Each row is a point on a tangle of strands that fork and nearly touch. The rows are in no order.
Points whose rows are less than 67.1 apart are linked; no others are.
J7: [ 24   2  15   6  25  -9  22 -21  -4  -6  13 -21  -7  -4 -11   9  18 -15
  -1 -27 -28   6  12]
J863: [ 30 -12   9  14  11  -9  -4   8  -6  11  15 -19   5  19 -13  15  -6 -10
  -3 -12  -2 -10 -11]
J328: [ 19  27  10  19 -15   0  -2  12 -29  25  -3 -15 -32  17 -23 -18  -4 -25
  14   4  28  24 -13]
J711: [  1 -25  15  -2 -10  37   8   8  19  -6 -17  21  22   1 -20 -19  -3 -10
 -16   3   3   0  10]
J960: [-17 -16 -14 -11 -29  -6  -8  26   5 -18 -15  16   2   0 -20  -2 -12  19
  12  36  -7 -10  28]
J631: [ 17  11  19   1  -9 -14   3  15   9 -24 -11  21 -18   1   1  11 -17  -6
   2 -18   5  -2  27]
J917: [ 39  15  -8  -4  32 -36  -6  -1 -13 -25  -9  -2 -11  11   8   4  -2 -18
  17 -16  -4 -10   2]
J373: [ 13   4   8  27  11   3  -3  -3 -41  17  -2  -4  11  21  38   8  -6  12
   9   5   0 -11  15]
J40: [  1   3  26  21  17   5 -18 -16  -9   5  25 -28  13  -3  16  17  29  24
 -11  12 -20   8   8]
J153: [ 13   5  10  32 -11  16   5   0 -33  31   2  -8 -16  14  35  14 -13   4
  14  16  10   5   5]
J524: [  5  12  11 -11   8  18  39 -26  12 -32   0  -5  -7 -13 -22   0 -33 -10
   5 -35   2 -12  -3]
J123: [ 15  -9  -9  10   2 -12 -12  19  -9   0  15  -4  13   8 -16  25 -17   7
   5  26   4 -20 -22]
J525: [ -2 -11 -25  -5   2 -11   6   1  10  22   7   5  -4   2  -2   5  42 -18
  -2 -15 -12  36  21]
J996: [  7  19  18  -4 -14 -14 -21   8   9 -22   6  21  33  -9 -26   6  28  17
  -3  -4 -14  -7 -18]
J198: [-20  27  17   2 -12  -1  -9  12  -1  22  19   6  16   0   0 -16   1 -16
 -35  22  37   7 -19]
J872: [ -4  15 -22 -15  20 -20 -13 -31   1  13   1 -32 -34  -7  -7   1 -30  -7
   7   2  31  -9  -9]
J87: [ 25  22  -1  15  22 -31   1  -9 -14 -20  -4 -11 -13   6  -7  20   3 -10
  13   8 -12 -28 -16]
J752: [ 24   9 -24  13  29 -16 -17 -29  23  -4 -21  16   0  11 -12   6 -26 -14
  -1  31  22 -38  -7]
J616: [ -1 -26  21  18 -25  24  -2   0  25  -1   1  15  25  -9 -35  -8  -5  11
   2  20  -5 -14  14]
J702: [ 10 -26  18  18  -1  18   4  -7  -5   6  11   3   9  -6 -19  12 -12  20
  -7  16  -4  -1  23]
J380: [ -2  -9  -8 -10  -9  -8   7  15  12  14   1  -3  -2  29   4  11  29 -15
   9 -36 -29  15   3]
J310: [-16  13  41  14   8   3 -22   4  -3  -1  35 -33  13  11  12  19  25  32
 -23  -1   0  15  -7]
J530: [  5  -1   2 -16 -13  -5 -24  21   3 -38   5  16  17  -7 -12  17  33  42
  -1 -19 -18  -8 -18]
J541: [-29 -13   9   1   9 -17   4  19 -27   7   9 -14   8  10   1 -14   1   4
 -16  13  14  -3  13]
J472: [ -2  29  37   9  -1  18  -9  12   3   3  37 -14  22  12 -11  16  21   5
 -17 -11   8  21  -5]
J704: [ -9  -9  -3  20 -17 -23 -14  -9   6  -4 -11   6  11 -18  -1 -14  11  24
  11  53 -18 -27  10]
J202: [  6 -31 -23  12 -12   1  -7 -15  12   2 -15   9  16 -14   6 -11   9  12
  10  37 -23 -21 -10]
J849: [  6  -1  29  15 -14   5  -8   2 -10 -10  -4  41 -14  -8  -3  17  19  27
 -23 -11   9  10  25]
J804: [-27  -1  28   3   5 -18   4  10  18   3  16 -27  12   5   3 -12   0 -14
 -28   1  10 -11 -40]
J20: [-24   8   5   0 -15  -9  19  20  27   0  -5 -17  -4  25  17   7  -7 -19
  14 -30 -25  -2   5]
J713: [-13 -22  11 -19  -5  17  15  -3   7 -29 -14  12   6 -28 -20 -14   3   3
 -23  13   2   1   8]
J821: [ -8  16  -1 -11  -3 -11  -2  19  -1  16  11  11  -9  -4  -2 -30 -14 -30
 -19   0  46   9 -27]
J606: [  0  -1 -16   0   0 -31  -3   4 -19  10 -13  11 -10  -3   9 -35 -20 -23
 -15   7  32 -16 -23]
J651: [-10 -28   3 -21   4  20   5  -2  -9 -18  -9  25  16 -25  13 -16  -4  15
 -35  16  20  -2  -5]
J77: [ 16  17 -39 -10 -17  -2 -16   9  10  38  14  22  -5  -3   3   1  -3 -29
  -5   9  16  21  -1]
J720: [ 16   8 -17   1  31 -15  -9 -15  34 -42 -20  -3  14   1 -26   9   1  -3
  15  21 -19 -35 -15]
J837: [ 17 -30 -11 -11  17  11 -27   4  12  -9 -15 -11   6 -11 -21 -15  36 -10
  -4  26 -22  23  36]
J109: [ 10  -1  22  20  10  -7   7  -4 -16  20  17 -21 -14  10  -3   3  18  -9
  -3 -19  -1   7  -1]
J308: [ -6 -27 -36 -23  -9   9  -4  -4  34  10 -14  -8 -22   5  -2   6 -20  -5
   6   6 -11   3  15]
J14: [ 16  -5  17  -6   8  -5   5  16  19 -38  -9  15  12   4  -3  13 -11  -2
   4  -5   1 -13  -5]
J452: [ 17 -11 -31   9   6 -11  -7  -9   9   3 -14  12  10   4  -4   7 -14  -5
   1  28  -5 -34 -12]
J796: [  3  19  -8   2 -19   7   0  -2  17  10 -26  13 -22  19   6 -14 -25 -33
  22 -32   2   3  11]
J384: [ 19   6   8  -8  12 -10  -7  27 -11   0  -1   9 -19  13  25   1  13 -14
   8 -42   8  41  14]
J939: [-16  17   9  17 -22  22  -4  11 -40  28  -8  32  -2  13  31 -15  -9   4
   3  -5  36  17   3]
J193: [-24 -15   1  12 -26  20  24 -12   3  31  18 -11  12  -7 -16   8  19  13
   0  -5 -26  -6 -19]
J410: [  4  -5 -11  15 -25  17  -8 -13 -20  34   6  17  -5  -5   0  26  28  22
  -9  -9 -14   9   1]
J256: [-11   0 -13 -14  19 -34   2  16  -3 -16  -1   0  -5   3  29 -16 -25 -13
  -9   6  29 -20 -30]
J638: [-10   6 -10  -7 -14  -5  14   4  23  -9 -26   6  -8  21   7   3 -19 -21
  18 -30  -7 -15  -4]
J768: [-22  14  17   2   4 -30   9   7   9 -19   3 -17  16   2  -3  -5   2  -7
  -8  13  -9 -28 -26]
J212: [ 18   1  -9  -7  33 -17 -29 -39  33 -18 -26  -5  -1  19 -30  10  -6   1
  14  15   9 -34  -3]
J183: [-18   4  -1  -3  -6   1   8   4 -39  11   1   7  -2   5   1  -7   1   9
  -7  -7   4   2  26]
J453: [ 15 -32 -27 -20   1  26  -8  -3  18  -5 -17 -10  -7 -18 -12 -10  33 -16
  -5  10 -22  16  12]
J958: [ -5  34   4  11 -17 -14  18 -17 -23  -3 -10   0 -15   2 -20  -6 -15 -14
   8  -3  -1 -27   1]
J368: [-21  -4   9  -7  15  -9 -12   2   4  -3   2 -16  29  10   2 -27  11 -11
 -18  10  -7   9  20]
J160: [ 12 -25 -34 -20  14  -3  -1   6 -41  -7   6  -5   0   2   1  16  -2  17
  10  -1 -21   5  27]
J366: [ 10  13  12  22  19   1 -14  -8 -23   9  11 -17  25  17  21  14  13  15
   3  19 -22  -8  21]
J262: [-14   3   0  11  12  -2  25 -15 -20   9  -3  -7 -16  -7  57 -18 -21 -11
  13 -11   5 -12 -22]
J683: [  5 -16 -40 -17 -12   9  -9  -2  38  34   9   6  -4  -6 -13   2 -12 -17
  -5   1   2  15   2]
J619: [-18  19  10  13   4  30  14  -7 -29  12  -1  -6  -7  -4  56 -18 -12   7
  11 -26  15  16 -25]
J550: [-27  13   0  -3 -26   6  20  10 -39  24  -3  26 -26   0  12  -2  -3   7
   0 -16  23  17   8]
J653: [ 17  31  19  13  -7   2 -11  11 -20  21   3  11 -17  12 -18  -4  12 -23
   1  -5  32  31  16]
J510: [ -4  35 -24 -13   5 -10   6 -34 -14  -6 -14  -9  -9   3 -26  -1 -25  -2
  17 -13  -2 -26   8]
J460: [-38 -38 -11  -4 -17  19  21 -10   2  16  -1  -5  15 -14  -9 -21  18  18
   1   5 -28  -4 -12]
J614: [-30   7   9  15 -42  25  18  -1 -11  29   8   4  -3   2 -10  25  20  24
  -8  -7 -12   9  -5]
J940: [-26 -34 -16  -7 -14  21   4  -6  14   0 -14 -12  14 -20 -12 -34   9  12
   9  35 -22  -9   8]
J465: [-21 -15 -28 -25 -25  16  -2  17  27 -10 -13   9 -10  -4 -12   7 -30   9
  12  22  -3   5  36]
J782: [ -3  36  -5   5  -2  -2  -8 -13  11  13 -23   2 -25   3   7 -27 -48 -26
  25 -19  23   8  -4]
J232: [ 13  18  18  14  13   4  -3  23 -12  14   2   8 -12  16   7 -13   5 -22
  15 -33  27  53  19]
J214: [ -1  29 -12 -20  11 -21 -23 -38   2   2 -15 -14 -24   7 -23  11 -26   1
  27  -8  23 -13  13]
J225: [ 14  32  22  12 -19  -8  17  -3 -42   3  -2 -20 -26  11 -18  -5  -3  -8
   6   0  15 -11 -19]
J275: [ 11 -11  -5   8  -8  17  -1 -30  -2  13  -8  20   2 -15   5   7  43  18
 -12 -15 -27   7   7]
J687: [ 16  -5   5 -16   8  13  32 -27  34 -14  11 -18  -4 -20 -15  10 -16 -15
  -1 -32 -15  -6 -23]
J677: [ -4  22  23 -16  -6   5   2  28  16   3  32  -3   1   9 -10  19  12 -12
  -7 -30  11  34  -8]
J914: [-25  -1  -4  -1  23  22   3  -3 -33  14   7   8   0   1  54 -21   1  12
 -12 -22  21  25  -8]
J176: [ 21 -27 -30  -9  10  15   6  -3 -25  -4  16  -9  21 -12  -8  21  -1  26
   4  11 -18  -3  -1]
J199: [-19  -3  29   0  13   5   5  -3  15   7  24  -1  25  -3   0 -16   7 -10
 -37   0  23   4 -28]
J603: [  4 -14   3 -11   9  -5 -26  10  26 -12  -4 -13  26   5 -23 -24   8  -7
 -11  34  -7   4  31]
J793: [ -9 -22 -28 -23   1  15  -2   7  15 -18   8  -8  28 -15  19   9  15  31
  16   4 -35   0 -25]
J325: [-12   8   1   6 -28 -23 -14  14  17 -14  -8  25  19 -15 -11  -7  -3  12
  10  44  -8 -22  14]
J155: [ 12  16 -31   2  -8   0   2  -6  -1  35   9   7  -6  -1  -6   5  37 -32
  -1 -13   5  31  -3]
J797: [ 28 -14   3  -6  16  -4   9 -33  24 -18  -9 -15 -13  -6 -23   6   3 -11
  -4 -16 -22 -14   2]
J588: [ 18  -5  14   1 -13   8 -12  -2  14 -15   3  17  37 -23 -45 -13   7   8
  -2  18  -4 -16  -9]
J841: [ -3 -18  34   7  -5   7   2   3  -6 -12  19  11   2 -18 -16  19   7  36
 -13  -2  -3  11  15]
J444: [-20   9 -12   1  30 -22  14  21  -4 -18   4  -9 -21   4  33   3 -46   3
  19  10  27 -13 -21]
J948: [  8 -41 -34 -20  22  14   1   0  -1 -13  18 -26  23 -22   0   5   5  29
   9  25 -25  -4 -19]
J136: [-18   2   1  13  25  -2  23 -10  12 -10 -11 -10 -14   4  37 -10 -45  -7
  11   2  15 -15  -4]
J957: [  4  -6   9 -20   0 -13   8  24  40  -5  24 -12 -13  -3   2  20  -6 -12
  -4 -21  -1  24   4]
J810: [ -9  16  16  22 -10  31   6   9 -33  26   0  -7 -14   6  48 -13 -25   8
  19   1  20  25  -7]
J167: [-19 -12   4 -16  24  17  -1  -6 -24 -13  -2  16  13  -8  33 -20  -3  18
 -35  -5  24   7   2]
J158: [ -5  14  11  17   4 -39   7   6   8 -14  -7 -11   1  14   7  19  11  -2
  10   6 -25 -30 -17]
J535: [ 19  13  25   7 -19   8  -2   7   7 -17  -6  47 -10  -1  24  22  -2  13
  -4 -14   7   4  18]
J419: [ -9 -20 -19 -22 -17  11  -8  23   3 -29  -4  11   7 -10   6  21  21  34
  22  -3 -32   1 -10]
J272: [ 31  -2  -1 -10  25 -24  -6  20  -3 -15 -12   6  -6  12  40   3  10 -16
   9 -27  -7  13   3]
J959: [-19  26 -10 -11   7 -15   0 -18  -2  16  19 -38 -29  -3  -7  -6 -29  -7
 -10  19  22   2   8]
J375: [ 15 -28  -7 -11  -8  31   0  -8  16  -8 -20  12  -6 -30  -1   4  43   6
 -11  -4 -24  21   8]

A fork is a point with three links, a tip a point with one. Leave the first point through the second and follow the links. Name the first fork or tip that comes.
J158, J87 => J959
J199, J198 => J619
J616, J588 => J160
J77, J683 => J202
J524, J687 => J452
J957, J677 => J810

A fork is a point with three links. Follow the links from the first point to the second and name the forks in between, in order.
J804, J183 => J619, J810
J841, J40 => J616, J619, J810
J460, J914 => J810, J619
J453, J524 => J202, J452
J797, J638 => J452, J202
J14, J804 => J616, J619
J525, J368 => J202

Follow the links from the first point to the second, and from the first to the third. Name the last point that the two ways share.
J366, J588, J212 => J810
J702, J198, J677 => J619
J14, J183, J804 => J619
J176, J957, J550 => J810
J212, J310, J308 => J202
J821, J631, J793 => J616
J109, J960, J614 => J202

Name the points in between on the shortest way along the links from the first point to the second, in order.
J7, J614 => J109, J863, J123, J452, J202, J940, J460, J193
J87, J872 => J917, J272, J384, J232, J653, J328, J225, J958, J510, J214
J782, J123 => J796, J638, J20, J380, J525, J155, J77, J683, J308, J465, J960, J325, J704, J202, J452
J472, J704 => J310, J40, J366, J373, J153, J810, J939, J550, J183, J541, J368, J603, J837, J453, J375, J275, J410, J614, J193, J460, J940, J202
J198, J40 => J821, J606, J256, J444, J136, J262, J619, J810, J153, J373, J366
